Points, in no order, along strands that fork and pass close to each other.
Two points are linked if the straight distance between their rows is under 89.5. Some points are linked to none.
Guban: [ 13   3  18  14 -15  10  13  11  11   4   6   6 -22   1 -15   4  33 -37
  17  10   9  14 -23 -30 -12  21   7  -7  23   4  15  -5   3 -12 -22   9
 -13  -4 -11  -5 -12 -18 -14  26   3 -14]
defil: [-18  32  -9  19  28   2  37 -27  -4  -5 -16   4   3 -18   3   8  12 -15
  -2  15  13  33  32 -18 -37 -19  27  -1 -15  -8 -12   2  -8  11  18 -26
  15  13 -18   8 -11  -4  12 -40  15  13]
zup: [ -2  -4   0   0   6 -16 -34  14 -15  19  25   7   6  17   1   9  -7   2
   4 -26  14 -27 -22 -12  15  -8 -17   9  -5  15  23  -4  27 -17  -7  13
 -24 -31   8 -12   1   6 -11  -9  -6 -23]
goza: [ 27 -19  -9  15 -20   7   5 -31  28 -20   3   3   7   6  19  -4   6   7
  43  27  14 -12 -23  -8   9 -13  13  28  22 -30  15  14  10 -20 -21  24
  24  15 -27   0   8 -28  15  22   7  -3]
nedak: [ 13 -19 -11 -23 -21  11   4 -16  13   3 -23  -9  15  16  53   7 -10   0
  16   3   3 -23 -15   2  18  -3  23  36   3 -37   5   2  -6 -17  13   3
  28  29 -18   6  26   5  -4  -6 -23   4]
tafa: [ 39 -10   8   1 -23   9   8   8  33 -25   0  10   2   9  22  21  22  -4
   0   2  18   0 -17  -8   3  16  25  10  14  -9  -7   8  12  -3   4  14
   3   9  -2  -8   4   9 -25  -1  -4 -21]
timep: [  6  -9  -7  -2  -8  -5 -17  13  12   6  15  10   4  -6 -23   4 -14  -9
 -19 -11 -16 -10  13  18   8  18 -14 -29  -6   8 -17  -7   1  17  16   1
  -5  -1  19  -7  -3  18  -3  11 -12  11]
nires: [-18  29   8  15  15   5  36 -15   0 -10 -15  -2  -5  -5   9  -8   7  10
  -3  -4   9  33  13 -18 -15   5  24   8   2   3   3   4  -9   7   4 -31
  13  13  -4  12  -3  -5  25 -28   8  23]
kodok: [ -2 -10  22   1  -5   7   7  21  -5  14  -5   2  -7 -32  -5   2  21 -33
  -4   8   8   2  14  -1 -24   6   7 -17   3  25 -26   9 -17   6  12 -12
  22 -32 -16 -16 -11  21 -21  -8  -3 -14]
vubap: [ -7  -4  10  10  13 -14 -18  -7   5 -49   7  17  -3  41   7   5   5  22
  -2 -25   5 -15 -10 -19  42   1 -17  19  -5 -38  22 -21  -1  -6   0  13
 -12   3  -1  -9   7 -28   4   7   4 -26]
mazim: [-16 -18  -9  -1  25 -24 -31   0 -16  11  21   8  23 -15   6   3 -20  30
 -27 -11  -2  -3  45  11 -16 -22 -16  -7  -5  10 -28  20  -4  14  16 -13
  -7  10   5   6   9  14   7 -46   4  13]
vifol: [-26  -2   0  13  -5   8  10 -14   3  14 -14  -2   3   1  -2  -3  24 -50
  10 -14  -2 -18 -13 -24  -4  -9   8  10   7 -21  16   9  -3 -35  22  -1
   6  24 -33  13  15 -35   4  30 -14   9]
Gorup: [ 15 -41  -1 -13 -36   4 -15  24  24  10   9   4   4 -13   6  13  13 -28
  -6 -22   8 -33   1  27  12  20 -23 -19   7  -3 -16  10  -5  -6  18  20
  -5  15  -3  -1   8  19 -28  36 -20  -1]
pava: [-10  -5  15 -29 -29  25  33   5  -6  22 -18 -14 -13 -19 -27 -16   7 -10
  19   8 -15  19 -14   9   2  21  -3 -16  15  12   6  -5 -34   9 -17   2
   9  -3 -14  13  -6 -11   3  33 -10  19]
Bimam: [-11  -2   2 -11  22  13  25   6  17 -11 -32   6  -1   7  17  10  -6 -31
 -12 -19   6  -5  11 -15   8  34  37  14 -13 -17  12 -20 -17 -15  37 -19
  18  22  -7 -10  31   4 -19 -26 -26   0]
Rima: [-19   6   2  25  15 -10  -4   1  12  -4  13  29 -10 -16 -31   7  44 -53
 -10 -21  25   9  20 -22 -29  11 -27 -20  10   8   0  14   7 -18  24   4
 -29  20 -12  11 -14 -14  -2   9  13   7]
Foz: [ 25 -19  -4  -6 -20   4 -15  14   9  20   2  -3  16  -6  37  15  27 -32
  10  -8  19 -29 -10  -2 -13 -30  20  13  -1  -8 -17  29   4 -25  19   5
  14 -14 -25  -4   6  32 -45 -11 -10 -33]
vav: [-44   7 -11   8  35 -10 -25 -19 -30  37  20  -4  10   3  -7  -8 -10 -10
  -4 -13  -6 -21  16  -7  -6 -36 -13   7  -1   6  10  12  14 -27   9 -10
 -16  -3 -13  25   9 -22  10  -1  -3  12]
vavut: [-10  14 -29   6  13  -8 -18 -21   6  -7   8   9  17   6  -1  20 -15   0
 -13 -22  -8  -5  41   0  -8 -14  -2  -2 -19 -25  -3   8  11  -7  26  -1
   6  32  -4  23  16  -6   3  -3  -4   7]
vetus: [ -9  25 -26  13  24   9  16 -31 -17  10  -4  -9  -7  -3 -10   1 -28  -3
  19  16 -23  20  23   1 -21 -32  25   3 -25 -13   0  -6   3   1  -5 -18
  16   4 -12  13   3 -17  25   1  -6  14]
pives: [ 18  38 -32  23  33  -2  -5 -32 -26  -9  18   6   0   2 -19  11 -16  18
  13  12  -2  13   0   3  -3 -22  -2  -5 -19  -1  17 -11  35   4 -39  24
 -19 -11  13   9 -24 -14  22  -7  28  -5]
nanad: [  7   7 -13 -20 -30  16   4   3 -11   2 -17 -14  -6 -22 -23 -13 -13   1
  16  35 -40  28  13  34  -8   2  -2 -22  -7   7 -21  -5 -26  28 -19   4
  20  13   9   1  -2  10  15  35   0  24]
dupul: [  0 -40   2  -8 -25   2 -20  33  17  29  15  -1   0 -12  -3  12  27 -47
   0 -31  13 -30  -6   8   8  12 -20  -9  12   9   0  17  -1 -22  18  13
  -8  -8 -16  -3   6  12 -38  29 -16  -9]
kaza: [  9  -6  -5   2 -12   0  -9 -13 -10  -2  -2  -3   0   8   6 -12   5  32
  -6   3   4  -7  -5  10  -1 -19 -15   0  14   5  -8  26  20 -17 -24  12
  -4   6  -1  10  -4 -12  13  12  17  12]
Sinu: [-31  -4   5 -13   5 -19  -5   8  -5 -15 -13  -5  -7  16  10 -34  -6  27
 -10 -14 -30  -3 -26   3  38   5 -31   7  10  -9  11 -17 -33   3 -26 -10
  -5   6  23  25  14 -27  27  33  -3   9]
Tuz: [  9 -12  17  -3  -9  10   7  26  14   0  -1  11   3 -20  -1   8  14 -32
 -13  -4  11  14  21   5 -10  30  13 -23   4  19 -13  -4  -6  11  17  -8
  14 -14  -7 -16   3  22 -30  -8  -5 -10]
kes: [ -4  -4  17 -27 -25  17  15  14 -12  32  -4  -6  -9 -25 -37 -16   6  -9
   5   4  -9  11 -19  14  -3  21 -21 -28  18  33   4  -6 -25  10 -24  10
  -8 -26  -6   7 -24   2  -1  31  -6   8]
debe: [ 31  16 -24   4  14  -6 -26 -21  -8  -9  13  -3   1  -6   1   8  -4  34
   2  25  -3  -2  31  26 -30 -44   4  -7  -9  -3 -39  36  17  -4 -12   7
   6   2   3  11 -24  10   0 -12  20  -9]
nitoz: [ 37  -5  -1  -7 -21  20  35 -18  15  -5 -21  -7 -23 -25   0  10  12 -31
  37  44   4  38  -5  -6 -16   5  49  -3   3 -14 -15  -9 -11  17 -15   5
  25  -1 -18 -11   3  -7  -5  13 -10  -5]
mumit: [ 38   7  -8  -2  -1   1 -13  -3  -5   3  12  -6   0  -7  -6   5  -4  12
   7  34  -8  -6   5  18 -18 -23   3  -3 -20  11 -31   7  12  15  -4   9
  13 -42  13 -22 -25  35 -18  -7   6 -31]
lega: [ 27  14 -13  21  10  -3  -2   8   9 -10   9   4  -1  -3   2  29  18 -14
   4  -7  26  -4  10 -15 -25 -26  25   0 -24  -9  -6  16  18   0   5   7
   3 -19 -13 -12 -10  21 -36 -14  12 -28]
pomab: [-12 -26   1   8  -5  -4 -29  17   1  39  14   1   7 -10  -4   9  13 -34
  -1 -29   4 -35   5   1 -16 -20 -16  -1   1  11  -3  21  13 -31  22   3
  -7 -22 -18   2   7   6 -21  11 -11  -6]
buk: [ -4  -5  -3  -2  28  12  25   4  15 -15 -20 -10 -12  23  24  15 -11 -18
   3 -16  19   4  -3 -33   7  17  46  34 -21 -24  32 -28   0 -10  25  -8
  16   6  -7 -26  23  -8 -27 -29 -18 -20]
nitun: [  6  -5  34 -14 -20   6  21   8   3 -15 -25 -13   0  17  34  -9  -1  54
 -22   1  17   4 -25   8  17   6   8   5  21  16  -4   4 -13  13  -5 -12
   0 -11  12  -4   0   9   5 -31  10   2]
kib: [  2  27 -16  -6  26 -21 -26 -18 -20 -14  11   1  11  34   3   8 -40  35
   3  -8 -10   4   9  -2  27  -9  -6   0 -18  -5  15 -15  17   3 -10  16
 -19   6  23   7  10 -15  16 -15   1   0]
tukur: [-24  15 -15  35  23  -8 -11 -22  -3 -15   3  21  -2   3 -23  -1  29  -1
   0  -7  18   0  13  -9 -18  -7 -36  -2   9  -3   3  28  15 -20 -11   9
 -18  27 -14  16 -15 -21  38  13  30  21]
Tuf: [ 10 -12  31   6   2  10  17  39  20  -4   0   2 -10  -2   4  18  22 -31
 -14  -5  12  12 -13 -22  -5  49  21  -6  11  32   7  -7   0  -1   1  -9
   0 -18  -6 -12   4  26 -49 -13   5 -28]
zupi: [-10 -21   8 -35 -35  24  30   4  -2  20 -24 -18   1  -5   1  -6   4  -7
  19   3  -7   1 -14   7   6  13  12   5  11  -6   2  -1 -34   0   3   0
  19   8 -21   8  12  -2  -4  17 -19  15]
Kilug: [-39   1   6  11  22 -12  -9 -10 -13 -16  -3  -4  -3  30   6 -29  -8  19
   6 -10 -17  -1 -20 -16  39  -8 -26  24   0 -16  23 -17 -10 -12 -25  -9
   0   7   0  22  11 -45  33  31   3   8]
babev: [-25   8 -36   4  28 -16 -45 -18  -7  -1  18  11  12  17  -2   3 -13  19
  -9 -20 -13 -17  34   3  16 -24 -19   5 -16 -21   1  18  19 -17  -1  12
 -11  36  10  23  21 -26  19  14   6  13]
zak: [ 21  -2   0  19  -2   1  -5  23  12   5   4   6   0 -16   8  19  39 -46
   3  -6  25  -2   1 -13 -30 -20  25  -4 -15   1 -13  25  -1 -23   7   8
  12 -19 -16 -12  -1  23 -54  -6  -3 -36]
sopi: [ -8  21 -30   1  12   3   3 -17 -14   8 -10 -10  -4   5 -16  -6 -43   8
   9  15 -34  21  13   5   6  -4  11   0 -23  -6   5 -22   0  13 -11  -8
  12  18  11   4  13 -11  25  15 -11  19]
Bapul: [ 40 -19 -22  -5 -25   8   5 -17  25  -1   2 -11   7  -1  24   9   4 -17
  40  24  10  -9 -24  -9  -1 -25  27  27  15 -31   1  17  18 -13  -8  17
  22  -1 -27  -1   2  -2 -15  14  -7  -7]
rov: [-17 -12  17  13   6 -12   1  16  18  -1   9  24 -10 -22 -29  -3  27 -34
 -24 -27  20   6  19  -6 -15  33 -24 -21  18  20 -10  14  -6  -5  23  -5
 -20  13  -6  18  -5 -13  -3  -2  -2  11]
kopuz: [-45  17  13  14  39 -21  -5  -4 -31  13   7  15   2   3 -14 -20  13 -13
 -10 -32  13 -10 -16 -23   5   4 -31   3  10  19  31  -9  10 -16   4 -11
 -31 -20   8  13 -13 -19  28 -12  -3  -4]
Panom: [-39  -1  22  11   8 -18   4   7   6   2  -5  13   0  -8  -4 -12  16  -1
 -30 -33   8   0   8  -8  -6  17 -24  -9  14  12  -4  13 -14  -8  18 -22
  -7  18  -3  24   2 -15  16  -4  -4  22]
Parul: [-23   0 -12   8  11  -1 -20  -6 -16  31  19   1   5   2  -8   5   2 -26
  -2 -21  -1 -24  16  -9 -17 -35   0   7  -8  -3   1  17  16 -28  19  -5
  -1  -8 -16  10   6  -6  -8   5  -8  -5]
kubat: [  9 -26  -9 -30 -37  11 -17   7 -16  30   5 -14   2 -24 -16  -5  -2  10
   6  10 -25 -14   8  50  -3  -7 -33 -23  -2   6 -22  14 -16   7  -8  21
  -2 -16  -1   3 -17  32  -9  24   6   4]
Ruda: [-13 -14  -1 -14   1 -11 -25   8   0  -2   6   1  22   4  18  -1 -37  30
 -19 -14  -9 -13  27  17  17  -6  -2  -4 -14   8 -18  -1  -3  14  26 -13
   2  10  24  -4  24  24   2 -35  -7  12]
togig: [ 39 -13   4 -18 -37  -2 -11  13  19 -21  -1  -5  -5   6   1  -3  -3  43
 -17  17  -5  -6 -19  34  21   6 -25  -9  16  10  -7   3   5  16 -15  35
 -17  14  26  -5 -10  26  -1  11  12   1]
nukek: [ 19 -39  -5 -17 -26  -3 -24  17  23  -4   7   6  -3 -16 -17   2  16   2
 -21  -9   4 -17   1  37  15  24 -44 -33  15   7 -24  23   1  -5  -3  24
 -18  18  12   4  -1   9 -13  43   0  19]
bim: [ 29 -14  -8  -4 -22   5   0 -10  20  10  -1   2  13  -2  34   8  29 -35
  20   1  22 -22 -15 -11  -6 -30  22  18   8 -26  -2  30  15 -28   5  12
  18  -1 -28   2   2   2 -29   4  -5  -8]
zim: [  1  19   6  -2  25 -34 -10  -9 -16 -36   0  12   3  45  12  10 -23  37
   1 -20   9  -7  -6 -12  41  -2 -11  13 -15 -17  23 -19   5  13   0   9
 -19  -8  22  -4   7 -16   7 -22   7 -17]
zabob: [ 20 -18  23 -13 -24  15  19  14  28 -18 -19   3   1   6  34  11  16  -6
  -5   1   7   2 -14  -2  18  37  28  10  18  -9  -6  -6  -9   3  12   6
  10  16  -2  -4  15   8 -24  -8 -10 -14]
Butu: [  9  33 -11  20  31 -11   9 -16 -23 -11   7   8   6   4 -18  -4   2  12
   4  -7  10  11 -21 -11   5   6  -2  -1   5   9  30 -17  29   8 -39  11
 -26 -21  20   1 -25  -9  27 -14  18 -15]
lamud: [-22  -9  -6   0  29 -44 -31   6 -12  -7  27  15  20 -12   9 -10 -19  42
 -40 -23  10   7  21   6 -11   5 -36  -6   0  17 -14  18  -5  16   5 -12
 -26  21  18  18   8  -3  27 -45   7  27]
Par: [-38  -2   5 -20   8 -31 -12  16   4 -22  -8  -2   3  12  19 -27 -18  39
 -24 -16 -24   1 -10  11  31   8 -28   5  -2   6   3  -6 -27  16  -1 -17
  -8  10  39  30  18  -6  26   9  -1  19]
mam: [ 13   3   3  -8  -7  -6 -16  21 -22  15   5   0   2 -39 -34 -12 -17 -10
   6  29 -28  -5  15  34  -9   8 -23 -28 -12  23 -24 -13 -15  25   4  -5
   5 -44  17 -27 -29  27   5   7  -2 -10]
pem: [ 18  -8  35  18  -8   7  14  26  24 -11   2   9 -15   1   2  16  48 -33
  -4   6  20  15 -22 -39  -9  43  15 -10  21  13  10  -1   3 -10 -11   6
 -18  -2  -3   1  -3  -2 -39   9  12 -29]
vobag: [ 23 -10  -8   3   9  15  24  16  27  -8 -11  -7 -12   6  25  22   2 -23
   6   6  15  13 -15 -34  -5  20  61  25 -20 -19  13 -13  -5   4   6   1
  17  -5 -12 -31  15  19 -50 -19  -6 -29]
vugiz: [ -4 -18  25 -24 -27   7  14  22   4  -1 -20  -5   8  -3  20 -10   6  31
 -18  -6   5  -4  -5  27  15  17  -2  -8  19  24 -10  10 -30  15  12 -12
   6   0   7   3  11  20   0 -21   6  15]
todak: [  5  12  -1  13  -7   7   3  16  -8  29  14   0 -15 -13 -29  -1  11 -36
  16   8  -9   7 -21 -10 -18   1   4 -11   6  15  14 -14  11  -3 -14   2
  -1 -32 -10  -7 -20   0 -13  23  -9 -15]
Koza: [ 38  21 -17  24   8   7  16 -20  19 -21  13  -7  -2   6   8  29   3   4
  18  23  23  17   0 -13 -22 -31  36  12 -22 -22   2  14  24   5 -17  19
  -3 -13 -11 -12 -18  -1 -13 -11  26 -14]
putuv: [ 42  14  -7   7 -12   7  13 -11  15 -16   3  -1  -5   1  -2   3 -15  32
  12  34 -12  30  -8   8  -4  -2  24  -2  -3   6  -7 -14  17  16 -29  19
   2  -8  14 -12 -14   6   7  -1   3   0]
kod: [ -7   5  -7   5  10  -8   2   5   6   0  13   9 -13   9 -35  -4 -17 -27
   2 -10 -22  -2 -24 -12  28  37 -15  -8  -2  -5  26 -42   7   0  -8   4
 -14  -1  19  -4  -4 -24   5  36 -23 -11]
Tuk: [-21  -7  14  -8  -6   1  29   9  10 -32 -35 -14 -18  16  16 -16 -19  15
  -7  -9 -20  18  -7  -5  26  30   9  13  -1 -16  11 -32 -33   9   9 -26
  12  32  10  -1  21 -16  19   0 -23  11]
giv: [  8  21 -29  20  23  -7 -14 -30  -6 -10  13   6   4  -2  -8  17   7  25
 -10   8  15  -1  40   6 -35 -41  -3  -6  -5 -12 -19  34  22  -4  -9   7
 -12  14  -5  23 -18  -4  13 -22  33   6]
lef: [  0 -15   0  -7 -18  11  -4   9  21   5   8  -5  -3  16   1   7  -2 -23
  11 -10  -4 -15 -17 -12  16  18   1  20   7 -25  13 -14   0 -13  13  10
   9  18 -11  -4  16 -11 -14  33 -24 -12]
mopi: [ -8  -3   1 -19   5  10  25  19  -2 -10 -30  -1  16  -1   4 -11 -33  -8
  -8  15 -14   5  36   4   8  23  21   1 -17  -6 -12 -31 -16  27  24 -33
  20   5   7 -43  24  21  -3 -25  -3  17]
Loso: [-34  -1  15   2  28 -39 -11   5 -20   6  14  15  21  -8  10 -14 -21  35
 -34 -25  14  11   9  -7   1   7 -27  -3   2  24   2  -4 -15  22  11 -24
 -20  -1  24  10  -2   2  28 -64   1  12]
Zezu: [-12 -27  -8 -21 -26  12 -20   6 -20  47   9 -19  -1 -22 -15   1 -10 -17
  13   6 -32 -24   9  37  -2 -15 -25 -10  -7   3 -18   1 -12   0   7  13
  10 -22 -13   5  -4  26 -17  31 -10  -1]
gol: [ 11   8  18  -1   1   0  -2  22 -10  22  -4   3  -5 -43 -32   2   5 -25
  11  26  -9   5  19  17 -22  10 -13 -25 -13  21 -30   2 -20  19   9 -20
  15 -44   7 -23 -31  24  -8   5  -3 -22]
buso: [ -7  -8  -6 -23   5  16  20   6   8  -9 -35   7  11  -4  19  -8 -15 -30
  -8  -5 -10  -5  22   2  12  33  32  -2 -13 -21   0 -23 -24   5  32 -28
  34  29  -4 -19  29   9  -4 -12 -26  21]
zogot: [-21  -2  14  12   5   7   4  -4 -23  38  15 -10   3  -1   1 -17  23 -19
   8  -7  20 -24 -40 -14 -13 -30  -7  11  19  24  26  20  15 -34 -10  -7
 -10 -33 -20   2 -15 -13  -4   3  18   0]
lizud: [ 16  12 -13 -10   4   1 -16   3 -21  14  16   2   3 -13 -27  -4 -24   9
   4  23 -28   1  10  26  -8 -10 -12 -21 -13  19 -19 -11  12  21 -13  -1
  -1 -37  24 -13 -27  33   1  -3  -4 -13]
punuf: [ 12  -7  -7 -27 -40  15  -8  12  -2   8  -3  -9  -6 -31 -31 -11  -4  -1
  10  21 -27  12  17  44  -1  13 -28 -35  -3  12 -20  -1 -29  24 -12  20
   1   3  13  -7 -13  26  -5  35   3  17]
Pilu: [ 19 -30  -6 -23 -39   7 -16  18  16  -1   5  -3  -3  -2 -18  -6   8  15
  -3   6  -4 -10 -20  31  20  24 -38 -15  18   4 -11   5   0   1 -17  41
 -17  11  14  -1 -13   9  -7  46   7   7]
kebud: [-28 -11   6 -21   3 -19 -28  15   0  -9   1  -9  17  14  38 -12 -29  45
 -19 -10 -15  -9   6  21  29   1 -11   9  -7   5 -12   1 -19  20  15 -16
  -5  33  34   6  41  16  15 -20  -2  22]
difes: [ 10   2   6  -4 -10  -2   3  -6  -8   2  -5  -4  -6  -9  -7  -7  16  16
 -11   7   6   7  11  15 -23 -13  -6 -14  13  24 -24  19   2   3 -10  -4
  -1 -10  -3  11 -18   9   4  -1  12  11]
gefu: [  2  22  -1   7  18  16  30 -25 -15   6 -14 -13  -7 -17  -8   1   2 -23
  18  30  -6  17  23  -9 -36 -30  33   3 -23 -10 -21   6  -7  -1  13 -27
  36 -11 -21   0 -13   0  11  -9  -4  -2]
Tis: [  1  -4   8  -7 -16   2   0   6 -15  23  -4   4  -9 -27 -27 -12  21  -1
  -6   6  13   5   2  21 -23   2 -27 -32  21  36 -16  16  -3  -2 -16   1
  -9 -24 -10  11 -22   8   5   5   6   8]
zas: [  3  12   2  25   8   0  -6 -12  13 -27   9  10  -1  28   5  21  15  10
   9 -13  16  -7  -9 -22   6  -2   2  16  -4 -26  22  -2  21 -13  -2  11
  -9   7 -11  -6   2 -24   5  10  12 -15]
pora: [-50  -2  12  13  26 -26  -9   0 -12   7  12  14   4  -6 -11  -9   9  -5
 -29 -34  18 -13   4 -21  -8   2 -40  -2   9  13   8   9   0 -14  19 -17
 -27   2   0  23  -1 -21  24 -22   1  12]
Budun: [  4  14  27   2  -4   3  35  -3  -7  -9 -14 -18 -10   8  22 -19  -1  40
  -3  12  13  16 -34  -4  13   8  12  10  22  13  16  -9  -9  11 -27 -23
  -8 -16  12   9 -11 -16  20 -20   5   8]
sabo: [  3 -19 -17 -17 -22  11 -22  10 -14  48  19 -22  -2  -6  -9   3 -20 -19
  24  18 -35 -15  -5  22  -4 -14  -7   9 -13  -5  -5  -8   3   2   6   6
  17 -29  -8 -14  -5  31 -28  26 -16 -18]
tig: [-12  31 -16  17  31  -1  20   3   9 -14 -13   8 -11  10 -16  28 -14 -20
  -9 -16  10  20  17 -23  -7  17  23  -4 -24 -14  26 -37  -1  19  25  -9
   2   7  -2  -6   7  -6  -7 -23  -3  -6]
sufin: [ 45 -11   5  -3 -32   4  -6   4  22 -17   6  11  -5   1   6  17  28   3
  -8   6  20  -3  -1  14  -8   0   8 -10  16   3 -28  24  16   3  -5  24
  -6  -6   2 -12  -5  22 -27   0   2 -14]
Fer: [ 20  -2 -21  -3 -14  12 -12  12  -4  27  15 -13 -10  -1 -15   4 -20 -16
  18   9 -21  -2 -19  -5 -12  -5   4  13  -9  -1   7 -20  17   3  -7   7
  15 -30  -1 -22 -10  17 -29  20 -19 -21]
sovu: [ 44   6   3  -3 -25   1  -4   0  16 -21   4  -3   0  14   5  -3 -14  44
  -7  28 -12  11 -21  17  18  -2   4   5   4  10   0 -14  20  20 -20  31
  -7  -9  30 -18 -15  15   1  -7   5  -8]
Nufo: [ 51  -9   3  -8 -28   5  -9  19  13 -12  10   3  -5 -13   3  23  16  -6
   6  27   0   4   5  19 -14  -4  13 -14  -3   2 -35   9  10  15   2  22
  13 -16   9 -30 -15  42 -38   6  -1 -30]
fula: [ 10 -21   2  -4 -11   9 -15 -24  -7  15  14 -17  12  19  21  -8  -8  25
   7  10  13 -21 -25   3  10 -32 -10  21  22  -4  14  30  24 -20 -26  11
   3  -2 -20  10  -8 -12   5  10  22   3]
bam: [-24   5  11   5  21  -5  31 -12   4 -24 -22 -10 -26  30  11  -5 -20  14
   5  -7  -1  14 -13 -23  19  10  17  32 -11 -19  27 -35 -14  -5   3 -23
   4  11   4  -1  21 -33  22 -17 -18   0]
paka: [  5 -23  25 -13 -17  10  29  18  27 -38 -28  -8 -18  17  24  -4  -6   4
  -6   6 -10   9 -12  -5  31  46  23   9  12 -17   9 -35 -29  10   7  -8
  11  24  13  -6  18  -3 -10  -2 -18  -9]
vas: [-22  12  -3  33  19   2 -11 -14  15 -14   9  28  -9   2 -36   6  45 -33
   2 -14  11  -1  11 -15 -17   8 -30 -11  11  -8   7  16  11 -26   6  16
 -21  34 -18   4 -11 -25  24  28  17   9]
rano: [ 11  -9   9 -17 -30   6  -7  27   9 -19  -7  -1  19 -10   4  -7 -14  18
 -14  23 -27  -6  19  39  20  13  -2 -12 -17   6 -13 -20 -15  44  19   1
   1  28  30 -25  22  45   2  -2   5  21]
podez: [  9  31 -25   1  31  -7 -29 -26 -35   2  17  -2  12  17  -4   3 -39  36
   1  10 -18   3  17  11   6 -29  -4  -3 -18   4   4  -3  29   8 -23  18
 -17  -2  25  12  -4  -8  11 -15  13   2]
Bos: [  7 -18   9  -3  -5  10 -11 -18 -16  30  18 -17   7  14   9 -11  13   2
  18  14  19 -25 -38 -10  -6 -40  -3  18  29   3  21  32  27 -21 -25   3
   1 -27 -29  -3 -16 -10  -5  11  27  -2]
roted: [  2  20   9  -7  16   7  18   3  -2 -20 -20   2  18   8  19  -4 -18  29
 -21   5   0  15  14  -3   9  13  22   3 -21   5 -12 -20 -10  32  19 -29
  12   0  17 -29  14  20  -1 -47   5   3]
nesi: [-16  21  19  -5  21 -18   0   6 -16 -15  -2   7  24   4  16  -4 -26  48
 -24  -4   6  20   8  -4   4   5   1  -5  -9  21  -5 -14 -12  34   8 -23
  -8  -2  32  -7   3  11  17 -63   9  15]
lefe: [-32  18  19  15  23  -5   8 -12 -28  28   6  -6  -1   6  -3 -20   9 -16
   5 -12  12 -13 -39 -26  -1 -10 -14  10  12  21  38   3  14 -24 -11 -19
 -24 -28  -5   4 -15 -17  20 -13   6   0]
Menil: [ 29  26 -10  20   8   9  25 -17   8 -17   4  -2 -17   4  -1  21 -12  21
  10  21  11  29  -6 -11 -14  -9  35   1 -14  -5  -2 -13  19  13 -20   9
  -3 -18  -1 -12 -15  -1   1 -16  11  -6]
let: [-16 -14   7 -30 -33  18  12  11 -10  18 -19 -16  12  -6   9  -8 -10  17
  -6  -4 -15  -8  -4  23  13   5  -1  -1   5   7  -4   0 -31  15  10 -11
  17   0   0  -2  13  21   2   0   0  18]
darug: [  4   9 -17 -12 -12  14  17  -2   5  -7 -27 -15  -8  -8 -10 -11 -28   9
  13  30 -38  32  11  16  -2  12  21  -2  -9 -16  -5 -28 -22  23  -4  -4
  27  30  13 -11  18   0  21  23 -15  29]
pekem: [  7   2   5  33  -4  13  15 -25  16 -25   8   6  -5  15  10   3  13   5
  26   5  17   1 -14 -15   3  -6  12  22  13 -28  26   2   8 -16 -19  11
   6  14 -23  -6   5 -37  29  15  14  -3]
sukem: [ -3  38  17  14  22  -7  32 -12 -19 -16  -8  -3  -9   4  -5 -21   0  27
   1   1  10  21 -34 -18  14  18   3  -3  13  17  17 -25   6  10 -29 -14
 -20 -19  25   8 -19 -13  36 -25   3  -1]
ses: [-27  -6  -5   2  13  -7  12 -19  -5  -2 -10 -11 -10  33   9 -15 -26   5
  17  -5 -11  -3 -14 -23  23  -1   5  35 -13 -27  36 -26  -3 -16  -7  -8
   9  10  -4   6  24 -45  22  20 -25   0]
zagup: [-12  16  16   5   5 -16  19   4  12 -26 -13  14  -6  -4   9 -11  10  16
 -23 -12   6  21  12  -8  -7  21  -3  -5  14   0  -9   7 -18   8   9 -18
   2  31  10  22   1 -13  23  -8   5  21]
rutu: [-25  15  -5  16   7   6   4  -5  -4  19  -1   1  -4  -1 -15   4  10 -49
  12 -16  -2  -8   4 -24 -17 -16   8   8 -10  -8  14  -3   7 -30  28  -7
   2   4 -22   4   6 -19  -4  21 -13   1]
dod: [-16  14 -20  22  25  -5  -5 -30 -12   3   9   5   5  -6  -4   3  15   0
  -5  -2  13  -5  35  -5 -33 -37  -5   0   1  -6 -10  36  14 -18  -2  -6
  -9  24 -19  32  -9 -15  17 -12  24  15]
Pef: [-43   4 -10  -3  40 -18 -45 -16 -30  23  20   4  15  22   3  -5 -19  15
   0 -17  -2 -25  14  -9  25 -26 -19   8  -4   5  10  10  21 -20  -2   4
 -22   8   3  21  20 -29  15   0   1   6]

A fork is a point with three links, a tip a point with one. Leave the first point through the second and follow the links. Name the first fork or tip that comes.
Tuf; pem -> Panom
Kilug; Sinu -> vobag
pekem; goza -> Parul

Follow the links from the first point to the second, and from the first to the third. Name the last point that the two ways share.
vifol; pekem; vavut -> Parul
dod; vugiz; defil -> Panom
Rima; Tuf; zupi -> Panom

Name the points in between on the shortest way along the links from the first point to the second, in order.
zupi; pora -> pava, kes, Tis, difes, kaza, fula, Bos, zogot, lefe, kopuz
Tuf; mumit -> Tuz, kodok, gol, mam, lizud
Guban; Sinu -> pem, Tuf, Tuz, kodok, gol, mam, lizud, mumit, Nufo, sufin, tafa, zabob, paka, Tuk, bam, ses, Kilug
vifol; nukek -> rutu, Parul, pomab, dupul, Gorup
gefu; todak -> vetus, sopi, darug, nanad, punuf, kubat, Zezu, sabo, Fer
nitun; kib -> Budun, sukem, Butu, pives, podez
